Points on a hilly landscape, in no order, each with its height.
From any point a ball takes the steepest step (drop divided by distance) to one of its 2 nearest points. It stops when none of these is lower. Distance is the straight distance between rows; heights are no part of it.
K610 height 411: 4,15,-32,23,3,-11,-2,0,-8,16,10,44,-1,26,21,-8,-8,1,0,-14,-9,10,3,20,0,-11,18,-3,13,-29
K934 height 445: 9,-15,9,-1,-17,-4,5,6,4,-12,-8,22,-19,-17,19,2,5,-16,8,0,-25,-22,-24,11,13,-21,13,-20,-8,-20
K411 height 530: 2,-13,-29,4,11,-10,17,-4,-24,-8,-31,4,-32,-20,8,-23,27,-3,0,8,0,-14,-24,-5,20,-6,-11,13,-25,-16
K626 height 755: 18,-1,5,12,3,-9,11,8,-17,3,-13,11,-4,36,18,-3,4,-8,2,-5,21,5,-8,-5,4,-25,13,-9,13,5
K442 height 658: -1,-14,12,51,-13,17,-7,-1,9,-22,8,19,10,-3,18,6,1,-14,-3,30,-16,-10,9,15,28,16,22,-10,-4,13
K382 height 671: 24,4,7,6,28,-9,7,-9,-21,32,1,16,8,30,11,-15,-17,-9,-2,-9,33,32,-1,-13,9,6,-11,12,14,-2
K833 height 195: -2,10,-1,-13,-6,-3,-10,-4,15,-11,5,4,-25,-38,-21,7,-7,2,10,0,-18,-26,-5,13,-8,6,-6,-11,1,-18
K317 height 439: 7,0,9,-2,6,4,-9,-20,9,19,8,15,21,3,-5,-17,-23,-4,5,-15,-13,34,9,14,15,23,0,10,4,-13
K574 height 525: -6,-2,14,-2,-2,10,-11,-2,10,-13,3,-19,-7,-23,-30,17,12,-2,-2,24,14,-10,-3,-2,-19,23,-24,-3,6,8
K976 height 380: 21,1,28,-6,3,5,5,-15,-3,19,4,-5,23,4,0,-23,-31,-7,3,-29,-5,32,6,2,19,4,8,5,5,4
K225 height 694: 8,16,32,-14,18,-11,4,7,-9,-8,-14,-11,-17,6,-19,-11,-15,4,23,-18,23,-23,-2,-10,1,-8,17,13,10,9
K571 height 511: -16,8,-20,-19,12,-10,-7,5,6,12,16,3,4,4,-2,7,-19,11,3,-9,1,3,13,-9,-24,18,-9,12,1,-5
K560 height 625: -4,20,-12,41,-1,6,-2,-9,-8,-19,2,15,-29,-9,-14,-16,8,11,7,8,-4,-20,12,16,18,26,5,20,8,-10
K849 height 440: -10,32,3,-5,-8,16,1,0,-1,6,1,-5,14,14,-12,-20,-24,24,12,-27,-12,3,19,8,18,3,34,30,8,3
K234 height 108: -23,0,-21,-26,13,-15,12,11,-8,-1,-8,-6,-13,9,3,7,-7,13,12,2,13,-27,1,-27,-14,-10,-9,16,-13,-4
K716 height 462: 6,15,-9,27,-3,0,-14,2,-3,-2,7,41,-16,8,8,-5,5,-5,6,-14,-6,-6,-1,20,3,-8,16,-15,18,-32
K967 height 257: -5,2,-13,0,-6,0,-16,-9,20,-10,22,27,-9,-42,-10,22,-9,-7,10,13,-21,-30,-9,23,-10,19,-7,-12,3,-23
K766 height 358: -2,10,-19,-5,11,-9,-3,4,-1,10,16,31,-2,21,18,2,-16,11,7,-20,-6,1,6,5,-14,-2,7,2,11,-26
K72 height 831: -5,4,-15,6,-10,14,6,2,1,14,14,-17,51,30,16,-11,2,0,-26,-10,-10,43,17,6,10,-11,3,3,-2,8
K874 height 866: 3,-10,21,5,-20,6,-3,16,6,-6,-1,-7,4,19,22,11,13,-6,-7,6,3,-7,-10,5,-9,-29,18,-27,5,6
K691 height 224: -11,10,-40,16,0,-8,9,19,-12,5,3,27,-5,38,32,1,11,12,-2,10,-1,0,8,-2,-6,-20,9,3,-4,-9
K815 height 799: 8,1,14,-9,-5,11,-12,3,2,7,5,-47,37,15,-9,-2,14,-10,-22,-13,6,36,9,3,-14,-9,-12,-25,12,16
K707 height 777: 5,-15,-6,-38,-2,-15,13,12,6,-9,-6,16,-21,-31,20,19,0,-7,17,1,-15,-36,-37,-7,-11,-23,-10,-17,-19,-24
K455 height 433: 9,-7,34,17,-16,12,14,-8,-4,-9,-19,0,-11,-11,-8,-14,-14,-2,15,4,-12,-4,4,6,27,13,13,15,-1,6
K848 height 615: -8,-13,-12,-33,8,-8,14,1,-5,3,-10,-6,-17,-9,0,-19,-15,14,14,-12,-17,-12,-3,-12,15,3,1,20,-26,-4
K653 height 632: 7,4,-26,4,7,-12,-13,1,-2,-1,14,31,-24,-7,3,22,20,-10,-6,5,17,-11,-15,11,-18,-11,-19,-33,13,-27
K491 height 549: 14,13,31,27,2,12,16,-4,-14,5,-17,10,2,20,12,-22,-27,7,22,1,17,-6,10,-4,23,10,21,16,15,17
K409 height 718: 6,-28,10,34,-13,3,8,9,-9,-5,-6,13,4,9,39,-7,7,-18,-11,22,-7,1,-10,-5,15,-12,6,-16,-10,8
K27 height 827: 4,26,5,32,-8,18,-25,-7,-1,-5,0,-16,-5,-8,-42,-11,21,8,1,-4,3,8,19,25,-9,14,-5,-3,22,-3
K391 height 308: 2,1,14,-6,-8,15,-19,-16,35,-5,16,11,2,-51,-30,13,-15,-7,13,6,-19,-18,-5,18,-14,33,-7,-9,9,-10
K920 height 838: -13,-13,-21,27,-7,-2,-21,-9,9,-4,33,20,22,4,26,28,9,-7,-26,23,-22,2,-1,11,-15,13,12,-22,-5,1
K267 height 609: -12,19,-29,-14,21,-8,11,13,-10,14,6,1,17,44,11,-3,-16,15,6,-17,23,7,11,-25,-7,-19,16,17,3,4
K550 height 753: -28,17,-55,13,7,-2,0,-12,-9,3,12,18,-10,-3,-2,-21,-7,26,3,4,-18,3,29,13,19,17,4,31,-14,-22
K78 height 828: -9,-10,-19,4,-9,-1,-22,-3,13,14,27,10,28,3,19,31,5,-4,-24,15,-13,9,-7,9,-35,2,-7,-27,4,-1
K791 height 493: -3,-17,-8,-17,4,-13,16,-2,-11,7,-5,-10,4,4,8,-3,-3,2,-8,5,7,15,-1,-21,-4,1,-15,17,-20,9
K506 height 702: 28,-7,24,19,19,-4,7,-6,-10,19,-2,24,6,18,19,-11,-11,-15,2,5,23,14,-12,-5,14,4,-13,-8,14,8
K745 height 812: 2,30,4,5,-6,8,-21,4,0,-14,-9,-26,-13,2,-41,-6,30,8,-3,-17,14,-1,15,20,-17,-15,6,-7,27,-3
K652 height 429: 1,5,-5,-28,14,-6,-1,-10,-8,5,-2,-7,-19,-26,-29,-9,-9,8,15,-12,10,-5,6,-6,1,24,-26,16,-3,-12
K187 height 251: -11,-23,-28,18,-5,-4,-8,-15,16,-6,19,0,4,-35,-3,11,10,-4,-20,18,-33,6,2,18,18,24,-7,0,-28,0
K566 height 386: -11,4,2,7,-10,20,11,-7,3,-1,-3,-31,15,-4,-13,-18,-12,16,0,3,-5,17,23,-6,18,21,9,36,-3,22
K651 height 492: 20,-1,27,-6,4,-1,1,-4,-1,-7,-8,13,-24,-27,-22,-5,-3,-6,21,-8,9,-15,-14,10,6,8,-11,2,14,-9
K844 height 327: -12,-21,23,-16,-14,4,8,8,15,-4,-1,-36,23,-2,8,19,2,-4,-8,23,2,-2,0,-15,-19,8,-6,-1,-15,34
K891 height 494: 2,0,18,-14,-5,11,-17,-10,15,3,0,-40,20,-21,-37,15,11,0,-9,4,7,9,5,5,-23,18,-17,-6,11,14
K289 height 697: 5,-2,9,23,16,-7,-1,-1,3,-3,9,46,4,15,36,21,-14,-17,19,18,5,-9,-9,-10,-2,20,-13,3,7,6
K756 height 730: -25,7,-39,0,8,-5,14,-4,-10,10,1,21,-2,6,15,-18,-11,16,8,17,-7,3,15,-10,27,15,0,42,-20,-7
K379 height 746: 15,-12,33,27,-10,10,11,2,-1,4,-9,6,8,12,36,-11,-13,-11,2,4,-9,6,-5,0,28,-6,19,-6,-7,14
K740 height 841: -1,19,4,5,-17,24,-21,-5,13,-3,4,-28,13,-2,-37,-6,15,12,-4,-20,-15,27,19,20,-11,4,5,-13,18,0
K965 height 721: 0,-14,5,0,6,-10,1,8,14,2,17,40,4,6,36,25,-8,-12,7,11,4,-22,-24,-8,-18,3,-4,-17,7,-8
K437 height 383: -7,7,11,-12,2,4,11,-5,3,7,-1,4,4,10,-2,-16,-37,14,23,-22,-11,-1,10,-9,14,14,13,27,1,-1
K28 height 738: 6,5,28,0,0,-1,-5,14,20,-10,11,28,2,5,27,38,-5,-4,21,13,-3,-29,-9,0,-23,-6,7,-12,10,-2
K673 height 571: -33,5,-20,5,-20,13,8,4,10,-2,16,7,18,14,22,8,-22,17,0,12,-21,-1,22,-3,-5,19,26,20,-5,7
K10 height 844: 7,25,24,12,12,13,-19,3,10,-2,0,13,5,20,-1,22,-12,-1,17,10,26,-9,2,0,-21,26,-7,0,23,9
K186 height 495: -10,-5,-6,-9,-12,9,20,-9,1,12,-4,-16,16,-2,2,-18,-14,12,-5,-15,-27,25,16,5,31,-10,18,20,-11,-7
K179 height 500: 2,16,29,3,9,7,12,1,-8,4,-12,-1,-3,24,2,-1,-28,0,20,-3,24,-11,5,-13,4,23,5,27,14,19
K503 height 362: 14,-16,-10,2,3,-1,-14,-30,5,8,12,0,8,-38,-19,-12,11,-18,-24,-11,-30,33,2,17,19,16,-19,-6,-4,-12
K876 height 672: 0,-3,-1,18,23,-8,-2,-6,-1,4,6,33,1,5,13,6,-11,-6,9,14,14,-1,0,-11,4,35,-18,20,3,2
K701 height 441: -11,4,0,-4,-5,4,15,-9,7,8,2,3,12,-5,-2,-26,-31,10,8,-9,-21,15,18,1,35,20,14,43,-13,0
K518 height 302: 22,6,36,9,-5,7,-6,-10,-6,6,-15,-12,0,-8,-14,-25,-10,-3,3,-23,-4,18,4,9,25,4,11,-4,10,6
K434 height 689: 8,-19,5,42,-10,11,0,-3,-4,-14,-2,18,-9,-8,15,0,23,-25,-9,18,-11,-1,-5,15,27,-6,5,-19,-3,6
K724 height 704: -11,1,-30,15,23,-5,7,-14,-14,3,2,13,-8,-1,0,-18,2,7,-3,18,11,6,14,-8,24,29,-13,37,-10,-6
K304 height 315: -6,13,23,-31,10,-9,-4,10,14,-15,-5,-26,-7,2,-29,17,6,13,6,-7,21,-25,2,-3,-23,-14,5,0,8,8
K628 height 349: 6,3,15,11,-7,27,-35,-15,35,0,21,18,17,-29,-22,9,-19,-11,7,2,-26,4,-7,26,-3,35,-3,-15,2,-8
K523 height 258: 7,-30,-28,-2,-5,-12,-8,-13,7,9,10,20,4,-25,19,5,13,-16,-23,6,-28,11,-31,11,3,-11,-12,-27,-24,-18
K189 height 772: 13,-23,22,5,-19,9,13,11,1,7,-9,-13,16,4,19,-10,-1,-13,-8,-6,-14,16,-10,-8,19,-26,11,-18,-10,7
K402 height 458: 0,12,7,-26,7,5,4,-1,-1,1,-2,-32,21,14,-16,-12,-10,11,-2,-42,5,23,14,-11,-4,-16,10,10,2,8
K843 height 555: -15,-3,19,0,-23,3,15,22,6,-28,-14,-10,-22,3,4,10,20,11,8,18,-2,-33,12,-6,-2,-19,22,3,-9,15
K742 height 591: -7,20,-4,25,9,2,-5,5,0,-16,1,31,-28,0,-1,4,-5,7,20,17,2,-30,10,11,0,20,6,8,12,-11
K283 height 365: 6,19,27,-17,12,2,-15,11,13,-1,-3,-24,5,13,-25,10,2,0,2,-29,26,0,-1,-6,-25,-14,10,-15,21,14
K84 height 776: 11,13,-5,-1,8,-3,6,8,-18,-1,-3,-9,-11,24,-4,-9,9,5,-5,-17,21,9,7,-5,6,-24,14,3,15,2
K991 height 879: 20,2,36,2,-4,3,-7,14,7,4,4,-5,13,32,22,8,-4,-8,7,-15,10,-1,-8,-5,-11,-28,20,-32,18,5
K542 height 815: -2,7,5,-4,0,14,-11,-8,-2,10,7,-40,39,14,-13,4,-3,9,-18,-8,5,35,18,-6,-16,12,-15,-2,6,21
K681 height 573: -17,-11,-28,-23,-9,-8,10,1,3,0,-1,-11,-8,-16,-1,1,0,9,-12,-15,-29,1,-2,2,-5,-8,3,-1,-21,-16
K74 height 673: 4,-3,-8,34,14,-2,-3,-14,-11,-4,4,31,-10,2,5,-21,-8,-3,4,10,-3,7,6,7,33,26,2,30,-1,-7
K905 height 800: 11,-11,-17,-3,10,-17,7,5,-20,-8,-21,-10,-24,-4,0,-5,34,-8,-14,15,31,-5,-20,-9,-7,-24,-24,-8,-7,3
K133 height 303: 21,-1,-13,14,8,-7,-15,-19,-1,4,9,8,-1,-30,-18,-14,21,-13,-18,-6,-6,20,-1,21,8,5,-20,-16,9,-20
K608 height 381: -8,-14,-23,4,11,-12,21,10,-27,-5,-26,4,-12,18,33,3,19,-8,-2,25,21,-9,-19,-22,-4,-8,-11,16,-23,9
K672 height 804: -11,-25,-9,-29,-18,-14,1,-4,18,8,19,5,6,-32,16,30,-8,-9,-9,14,-25,-6,-22,-5,-21,-3,-11,-17,-15,-9
K218 height 793: 3,-26,8,-9,-20,-2,13,12,0,12,5,-6,30,20,44,4,-15,-1,-9,-4,-18,18,-5,-13,10,-25,17,-14,-17,5
K137 height 798: 18,8,13,2,3,1,-22,9,1,2,-3,-24,11,14,-17,1,33,-14,-22,2,31,20,-3,6,-22,-22,-16,-34,27,19
K144 height 762: 5,-13,15,-46,-1,-12,12,16,16,-5,-7,-7,-7,-25,6,21,-4,-8,9,-1,0,-32,-29,-12,-15,-35,2,-10,-10,-5
K877 height 540: -17,1,-23,-17,-17,-2,13,5,0,-2,4,-20,11,1,-2,-8,5,13,-13,-14,-20,18,16,-1,5,-20,6,8,-11,-1
K136 height 768: 0,10,6,1,8,-9,11,12,-5,-5,-5,31,-17,13,23,14,-2,2,33,4,6,-36,-3,-8,-10,0,3,8,7,2
K130 height 311: -12,-5,-20,5,-2,-4,20,17,-12,-5,-8,12,-10,24,37,9,7,7,1,17,2,-17,-6,-15,-8,-14,6,3,-19,0
K114 height 457: 8,-7,2,-17,0,4,-13,-16,4,14,8,-30,34,-21,-28,1,4,-9,-17,-9,-1,32,0,3,-21,15,-40,-8,2,11
K117 height 269: -14,-26,5,-35,-6,-10,16,10,10,2,-1,-19,16,-6,12,29,-12,6,-3,9,-4,-7,-8,-30,-20,-3,-8,6,-19,19
K557 height 379: -5,-11,-5,17,-1,-5,14,6,-8,-4,-18,24,-19,11,24,-4,4,6,8,9,-10,-14,-9,-6,10,-6,7,11,-9,-2
K774 height 853: 6,10,1,8,-8,26,-17,-8,-2,6,6,-34,36,-8,-23,-17,16,2,-17,-18,-17,39,18,23,-1,8,-10,-11,10,5
K119 height 475: 6,-11,40,-11,-13,13,3,-6,6,-1,-9,-29,11,-13,-15,-3,-15,-5,2,-7,9,5,3,-13,0,16,-8,7,-4,23
K583 height 655: -9,16,-36,13,11,-10,-12,-2,-8,2,18,19,-12,1,-4,13,23,3,-13,9,10,2,5,11,-20,2,-17,-18,10,-18
K252 height 581: -5,-5,-26,-20,12,-10,19,0,-14,8,-25,5,-17,6,10,-32,-12,17,10,-21,-14,-6,-17,-6,29,-20,18,17,-26,-12
K569 height 568: 29,-12,18,-13,-9,-4,6,6,-2,-11,-4,10,-20,-22,0,8,17,-26,7,11,11,-19,-32,0,-2,-32,-13,-27,11,-13
K565 height 389: 13,-6,10,12,14,13,-32,-25,31,18,18,15,33,-26,-12,3,-20,-14,2,-5,-19,19,-2,19,1,44,-19,-9,-4,-1
K969 height 847: -6,12,-19,5,-4,18,-8,-3,-6,11,16,-27,48,9,-10,-10,14,3,-30,-4,-14,53,23,16,3,4,-4,3,7,6
K912 height 830: 19,10,33,24,9,14,-12,7,-2,2,-3,9,5,25,2,3,-2,-7,11,12,28,7,1,1,-6,9,-2,-14,28,18
K68 height 438: 18,-6,27,41,-15,22,-6,-6,-2,4,-5,-10,5,-9,-7,-20,11,-17,-11,8,1,16,8,16,28,6,-3,-11,9,14
K126 height 598: 10,8,13,25,5,13,6,-5,-10,14,4,25,14,28,22,-20,-38,2,10,-1,3,16,11,0,19,14,23,22,7,0
K319 height 299: -11,11,-25,6,-6,-6,-3,8,-1,6,9,13,-2,32,10,7,5,15,0,-5,9,4,9,4,-12,-14,13,-7,12,-10
K499 height 613: 1,0,-14,17,-12,-1,-20,-1,5,-13,10,-5,-6,-11,-19,13,42,-16,-24,24,0,2,-7,17,-10,-7,-18,-21,12,3
K102 height 556: -4,25,8,37,-6,0,-4,13,-5,-20,1,22,-31,19,4,2,15,5,14,11,2,-29,8,15,-2,-1,27,-3,22,-9
K546 height 766: 3,-8,-4,-25,6,-6,4,15,0,-2,-2,-18,-4,-2,-4,15,14,-3,-12,-5,19,-3,-11,-13,-19,-31,-9,-14,-4,8
K67 height 832: -22,2,-42,-21,12,-25,2,1,-6,-6,4,13,-28,-22,5,11,16,9,-4,17,4,-30,-17,1,-24,1,-31,-15,-13,-24
K429 height 733: -14,8,-5,-33,8,-16,0,17,3,-5,-2,-16,-2,6,-9,8,-9,14,15,-26,2,-23,3,-12,-17,-29,18,-3,-6,-8
K396 height 203: -27,-9,-17,-41,14,-15,6,10,7,3,3,-27,5,-3,-2,24,-9,9,5,-1,11,-16,-1,-24,-30,6,-9,9,-18,13
K54 height 426: 0,11,28,-4,-10,20,1,-3,10,1,-7,-37,15,5,-31,-11,-12,7,3,-19,1,13,21,3,9,15,9,13,5,20
K688 height 437: -10,-21,-17,-8,1,-10,21,9,-9,-6,-14,19,-22,-13,25,-1,2,-4,11,14,-19,-20,-18,-8,8,4,-1,9,-29,-13
K935 height 536: 5,-31,-4,-34,-2,-11,10,-10,-5,4,-9,-31,7,-17,-6,2,6,-6,-18,-12,-5,21,-10,-14,1,-8,-22,3,-21,5
K177 height 811: -7,-12,8,3,-16,10,12,3,0,14,6,-15,40,27,26,2,-4,0,-19,5,-4,22,10,-8,8,-8,14,0,-9,21
K593 height 326: 16,-26,-6,6,-4,-2,-12,-16,5,2,9,22,-4,-31,7,-10,11,-30,-21,-1,-28,17,-20,20,27,-10,-3,-30,-8,-23
K893 height 436: 18,-8,19,25,18,11,-21,-19,22,14,19,25,19,-6,-1,-10,-26,-23,1,-8,-15,29,-2,15,18,35,-4,-4,3,-10
K104 height 491: 0,-8,14,19,-7,10,7,-1,-5,-4,-7,1,-3,-2,5,-3,-5,-3,-1,21,5,-1,9,-6,24,18,-5,11,-2,20
K841 height 442: 8,3,-5,3,-2,-7,0,-6,-12,-4,-7,12,-26,-17,-14,-14,4,0,5,-8,-5,-6,-3,10,17,5,-6,10,-1,-19
K145 height 782: 11,-10,-7,-17,13,-15,12,6,-14,0,-15,-6,-10,16,16,12,19,-7,-5,-5,21,-3,-23,-14,-11,-40,-13,-11,-11,-8
K363 height 262: -3,11,17,-16,0,-1,-5,10,17,-11,5,-2,-18,-13,-17,18,-5,12,16,0,1,-33,5,4,-15,3,5,-3,8,1
K354 height 374: -11,-11,-15,-26,-2,-8,-1,-14,7,-4,4,-17,-11,-46,-26,3,-2,8,-2,3,-12,1,1,-9,-2,25,-27,17,-13,-2
K353 height 443: -1,-4,-10,19,-8,4,11,0,-11,3,-9,2,-5,9,10,-12,3,5,-8,4,-2,9,5,-1,18,-3,7,15,-3,4
K509 height 603: 21,-4,4,13,3,-3,-1,0,7,-10,3,34,-12,-15,10,13,14,-18,1,18,6,-12,-24,13,-6,-16,-13,-23,17,-13
K190 height 584: -4,0,4,6,-14,4,-6,8,0,-17,-11,-25,-17,-7,-20,14,40,0,-16,12,14,-6,4,13,-13,-17,-2,-19,7,7
K478 height 522: -5,-4,31,-9,-18,-3,8,24,13,-24,-6,8,-20,-6,15,15,11,6,18,9,-9,-42,-11,3,-6,-27,19,-12,-1,-2
K199 height 637: 4,18,-3,28,19,1,-4,-10,-12,10,8,36,-3,24,10,-13,-18,2,16,7,8,8,7,4,13,25,6,15,14,-5
K376 height 220: -26,4,-32,-21,4,0,14,5,-13,-1,2,-15,-10,11,0,-7,-2,22,1,1,1,-6,17,-19,7,-4,3,23,-18,4
K152 height 816: -1,-15,-22,-10,-7,-16,-6,-4,14,12,33,21,8,-11,22,34,3,-7,-11,18,-16,-5,-21,4,-30,-9,-13,-34,-1,-22
K293 height 496: 19,-1,23,36,-4,9,8,-3,-23,0,-21,-12,-10,1,-2,-29,1,-12,-8,6,14,14,3,10,37,-4,3,0,8,16
K794 height 314: -16,-15,-16,-4,-11,2,-2,-13,5,0,7,-1,-2,-30,-14,8,3,4,-15,17,-23,-8,4,1,1,22,-3,8,-17,-4
K22 height 817: -3,-7,-26,-25,8,-21,11,6,-10,-8,-12,-7,-22,-16,-9,16,22,0,-7,19,20,-19,-15,-7,-24,-13,-30,-6,-12,-3
K590 height 510: 6,14,-17,37,-10,1,0,7,-16,-13,-7,30,-25,18,13,-9,15,3,8,1,-2,-11,0,18,16,-20,30,-5,9,-21
K917 height 444: 6,-25,-17,-11,15,-11,17,-3,-16,12,-21,6,-6,7,22,-7,10,-6,-9,10,8,13,-23,-20,6,-11,-16,5,-23,-4
K75 height 569: -4,-30,-12,-31,-14,-12,5,-11,7,17,2,-15,7,-32,-1,5,1,-2,-18,-14,-31,16,-8,0,-5,-9,-10,-9,-22,-11
K132 height 413: 10,-15,-7,-10,-3,2,-4,-17,4,11,4,-26,22,-33,-15,-4,17,-15,-29,-2,-20,32,-1,8,2,12,-24,-6,-5,2
K916 height 791: -4,-17,-1,-32,-3,-17,7,-1,17,3,9,19,-11,-43,6,21,-14,-6,12,6,-16,-28,-23,-7,-18,5,-14,-2,-15,-14
K940 height 813: 10,9,24,15,10,10,-20,7,0,-1,-1,-16,11,30,-17,0,14,-1,-5,10,31,16,2,5,-20,-1,-12,-17,24,18
K842 height 580: -20,13,-25,-29,19,-10,18,12,-13,10,-9,-6,1,29,8,-10,-18,16,5,-35,8,-1,5,-26,6,-22,25,25,-12,-2
K586 height 369: 19,-6,10,23,-4,12,-24,-18,-1,-8,-1,-14,-1,-22,-25,-15,23,-16,-20,5,-1,20,-1,17,17,12,-19,-15,13,-2
K845 height 487: -6,-12,-27,-14,15,-13,10,-2,-8,-5,-21,12,-30,-29,-1,-3,11,-3,0,16,-6,-19,-27,-12,4,1,-25,4,-30,-19
K383 height 377: -13,-2,14,-17,-8,2,-1,13,9,2,4,-29,27,22,4,12,-4,5,-7,3,9,6,11,-15,-24,-11,5,-5,2,28
K61 height 557: -10,7,8,-6,-5,3,-8,4,7,-24,-9,-34,-18,-11,-31,16,34,4,-13,25,23,-19,4,-2,-26,-6,-17,2,4,22
K736 height 783: 10,-3,7,-14,10,-2,-5,7,-3,10,1,-32,10,10,-3,6,20,-12,-23,-11,22,23,-2,-9,-19,-22,-21,-20,6,18
K372 height 488: 3,-16,27,-3,-33,2,6,8,17,-18,-5,2,-13,-28,7,14,15,-12,7,19,-23,-30,-14,8,8,-21,14,-15,-8,1
K534 height 550: 27,-1,22,17,0,10,7,3,-23,-1,-27,-40,-2,10,-5,-28,18,-8,-12,1,29,13,2,-2,24,-25,2,1,5,23
K930 height 589: 2,3,10,-1,-9,-1,15,7,-5,-15,-18,-14,-22,-3,-10,-7,6,10,6,-2,4,-20,-3,-4,8,-14,13,2,-4,7
K400 height 459: -14,21,14,-4,4,6,1,9,1,-2,0,-4,-6,28,-7,9,-15,13,17,-4,15,-15,14,-13,-5,2,17,15,10,13
K607 height 698: 7,9,-9,48,11,13,-12,-17,-16,-4,2,8,-4,3,-11,-21,19,-6,-14,20,24,17,16,9,18,22,-16,14,6,0
K258 height 842: -12,-7,-9,2,1,7,-10,-20,8,10,12,-24,34,-11,-13,8,-3,-2,-16,17,-11,23,9,0,-11,40,-21,11,-11,16
K3 height 376: -3,4,19,6,-17,13,-1,-7,4,-1,-8,-14,-5,-13,-25,-14,-11,4,10,-12,-8,2,14,8,10,19,8,10,6,3
K591 height 638: 8,4,-32,9,-2,-6,-13,-2,-10,0,7,-5,-5,-8,-11,10,42,-2,-30,6,7,18,-1,17,-24,-15,-24,-24,18,-11
K193 height 476: 0,-1,3,-23,15,-6,-2,-7,2,13,3,-2,6,2,-12,-1,-20,1,11,-15,12,3,1,-11,-4,17,-16,13,4,4
K79 height 752: -1,19,26,-8,8,-12,6,27,8,-15,2,16,-11,19,16,27,-5,7,26,4,16,-35,-3,-7,-26,-14,12,-6,11,3
K589 height 662: 8,16,-12,37,0,6,-2,-19,-20,-9,-8,2,-18,-7,-26,-30,14,5,-2,4,14,5,13,11,33,12,-4,30,7,-6
K504 height 731: 20,8,12,25,13,-5,-4,3,-19,18,2,26,-7,33,21,3,2,-16,5,-2,29,16,-7,3,-2,-12,-2,-20,30,-5
K634 height 628: -8,7,19,39,-18,21,-3,0,10,-11,-4,14,-4,8,9,3,-12,-1,15,20,-13,-15,13,13,11,23,26,2,7,13
K168 height 390: 10,-11,0,5,-12,-7,-3,-10,-1,-3,-3,23,-23,-32,-6,-7,2,-16,0,-14,-18,1,-18,13,15,-9,-2,-12,0,-24
K113 height 541: -23,-9,-28,-10,-9,-4,-1,0,6,5,16,3,5,1,17,16,-14,18,-8,12,-14,-6,15,-10,-15,15,1,10,-13,2
K147 height 179: -4,-23,-29,20,-1,-8,-21,-18,7,-4,23,17,2,-25,8,10,20,-16,-29,17,-24,4,-11,20,9,8,-5,-22,-18,-7
K76 height 747: -12,-4,3,-47,6,-22,10,18,16,-12,-14,-20,-10,-7,-8,16,8,10,7,-6,10,-31,-11,-18,-19,-33,8,-9,-14,-1
K752 height 531: 23,-2,26,-15,0,-1,-1,2,3,-4,-7,-4,-14,-12,-13,-2,7,-10,6,-5,18,-7,-16,1,1,-19,-9,-14,11,0
K401 height 639: 3,18,-10,-7,17,-4,6,6,-13,17,4,13,14,38,10,-8,-15,0,4,-7,28,19,11,-19,-7,5,-6,17,13,3
K602 height 599: -24,6,1,11,-18,17,5,9,3,-8,-1,3,-2,10,1,2,-17,16,15,17,-8,-14,21,2,5,17,25,25,0,14
K20 height 412: 6,12,18,-23,12,-4,-5,11,11,4,2,-30,26,16,-10,2,-11,-1,-1,-42,9,7,3,-11,-11,-29,27,-17,9,11
K904 height 670: 3,10,17,-29,25,-16,15,13,-17,-12,-27,0,-29,12,-6,-15,-8,8,34,-16,17,-43,-13,-25,6,-10,6,14,-1,6
K714 height 643: -10,4,-6,-34,18,-16,20,7,-17,-9,-22,2,-31,-9,-8,-20,-10,15,30,-10,-1,-34,-9,-23,8,-4,-1,18,-23,-7
K693 height 482: -10,41,7,-5,0,16,-13,-5,9,3,-3,-16,12,15,-32,-8,-19,20,15,-33,-1,8,27,9,-10,17,17,18,14,0
K921 height 716: -1,10,5,-31,17,-16,6,7,-7,-2,-11,-8,-6,8,-8,-4,-25,8,19,-35,10,-16,0,-23,-1,-6,13,3,4,-5
K697 height 796: 8,26,-5,13,0,4,-12,5,-8,-3,3,-2,-11,21,-21,-4,10,9,-1,-22,16,8,8,13,-5,-8,12,-11,30,-7
K358 height 543: -14,4,-27,-26,1,-6,15,3,-10,8,-5,-4,3,17,6,-21,-21,15,8,-26,-20,15,-2,-3,16,-17,20,24,-21,-17
K445 height 420: -12,10,18,-14,3,1,2,15,12,3,-3,-10,21,33,7,12,-24,6,13,-10,21,-12,11,-27,-24,-8,20,4,-2,15
K913 height 829: -8,5,3,-6,-3,22,-17,-14,12,17,14,-22,51,3,-12,3,-11,8,-10,-6,-18,31,14,7,-23,29,-5,-2,0,12
K846 height 852: -3,-13,5,17,-21,9,-9,4,13,-4,15,11,14,2,15,21,8,-8,-12,18,-19,-5,-6,5,-5,-7,15,-25,-3,1
K970 height 310: -14,10,-15,-7,0,0,10,2,-9,-5,-4,-24,1,6,-19,-16,-5,14,1,0,12,5,22,-13,10,11,-4,29,-1,10

Two balls start at each pair of points below. Name the first point that both come to, or write never.
K874 / K218 => never
K289 / K74 => K199
K774 / K969 => never

Call two points neighbours if one is among the 2 nearest of the other. Go from one point of each pair to the other, from neighbour to neighbour, staying as low as possible. Name the highest point that can't be avoided.
K833 / K518 => K317
K234 / K546 => K67
K3 / K437 => K693
K518 / K691 => K104
K168 / K133 => K583
K3 / K234 => K54
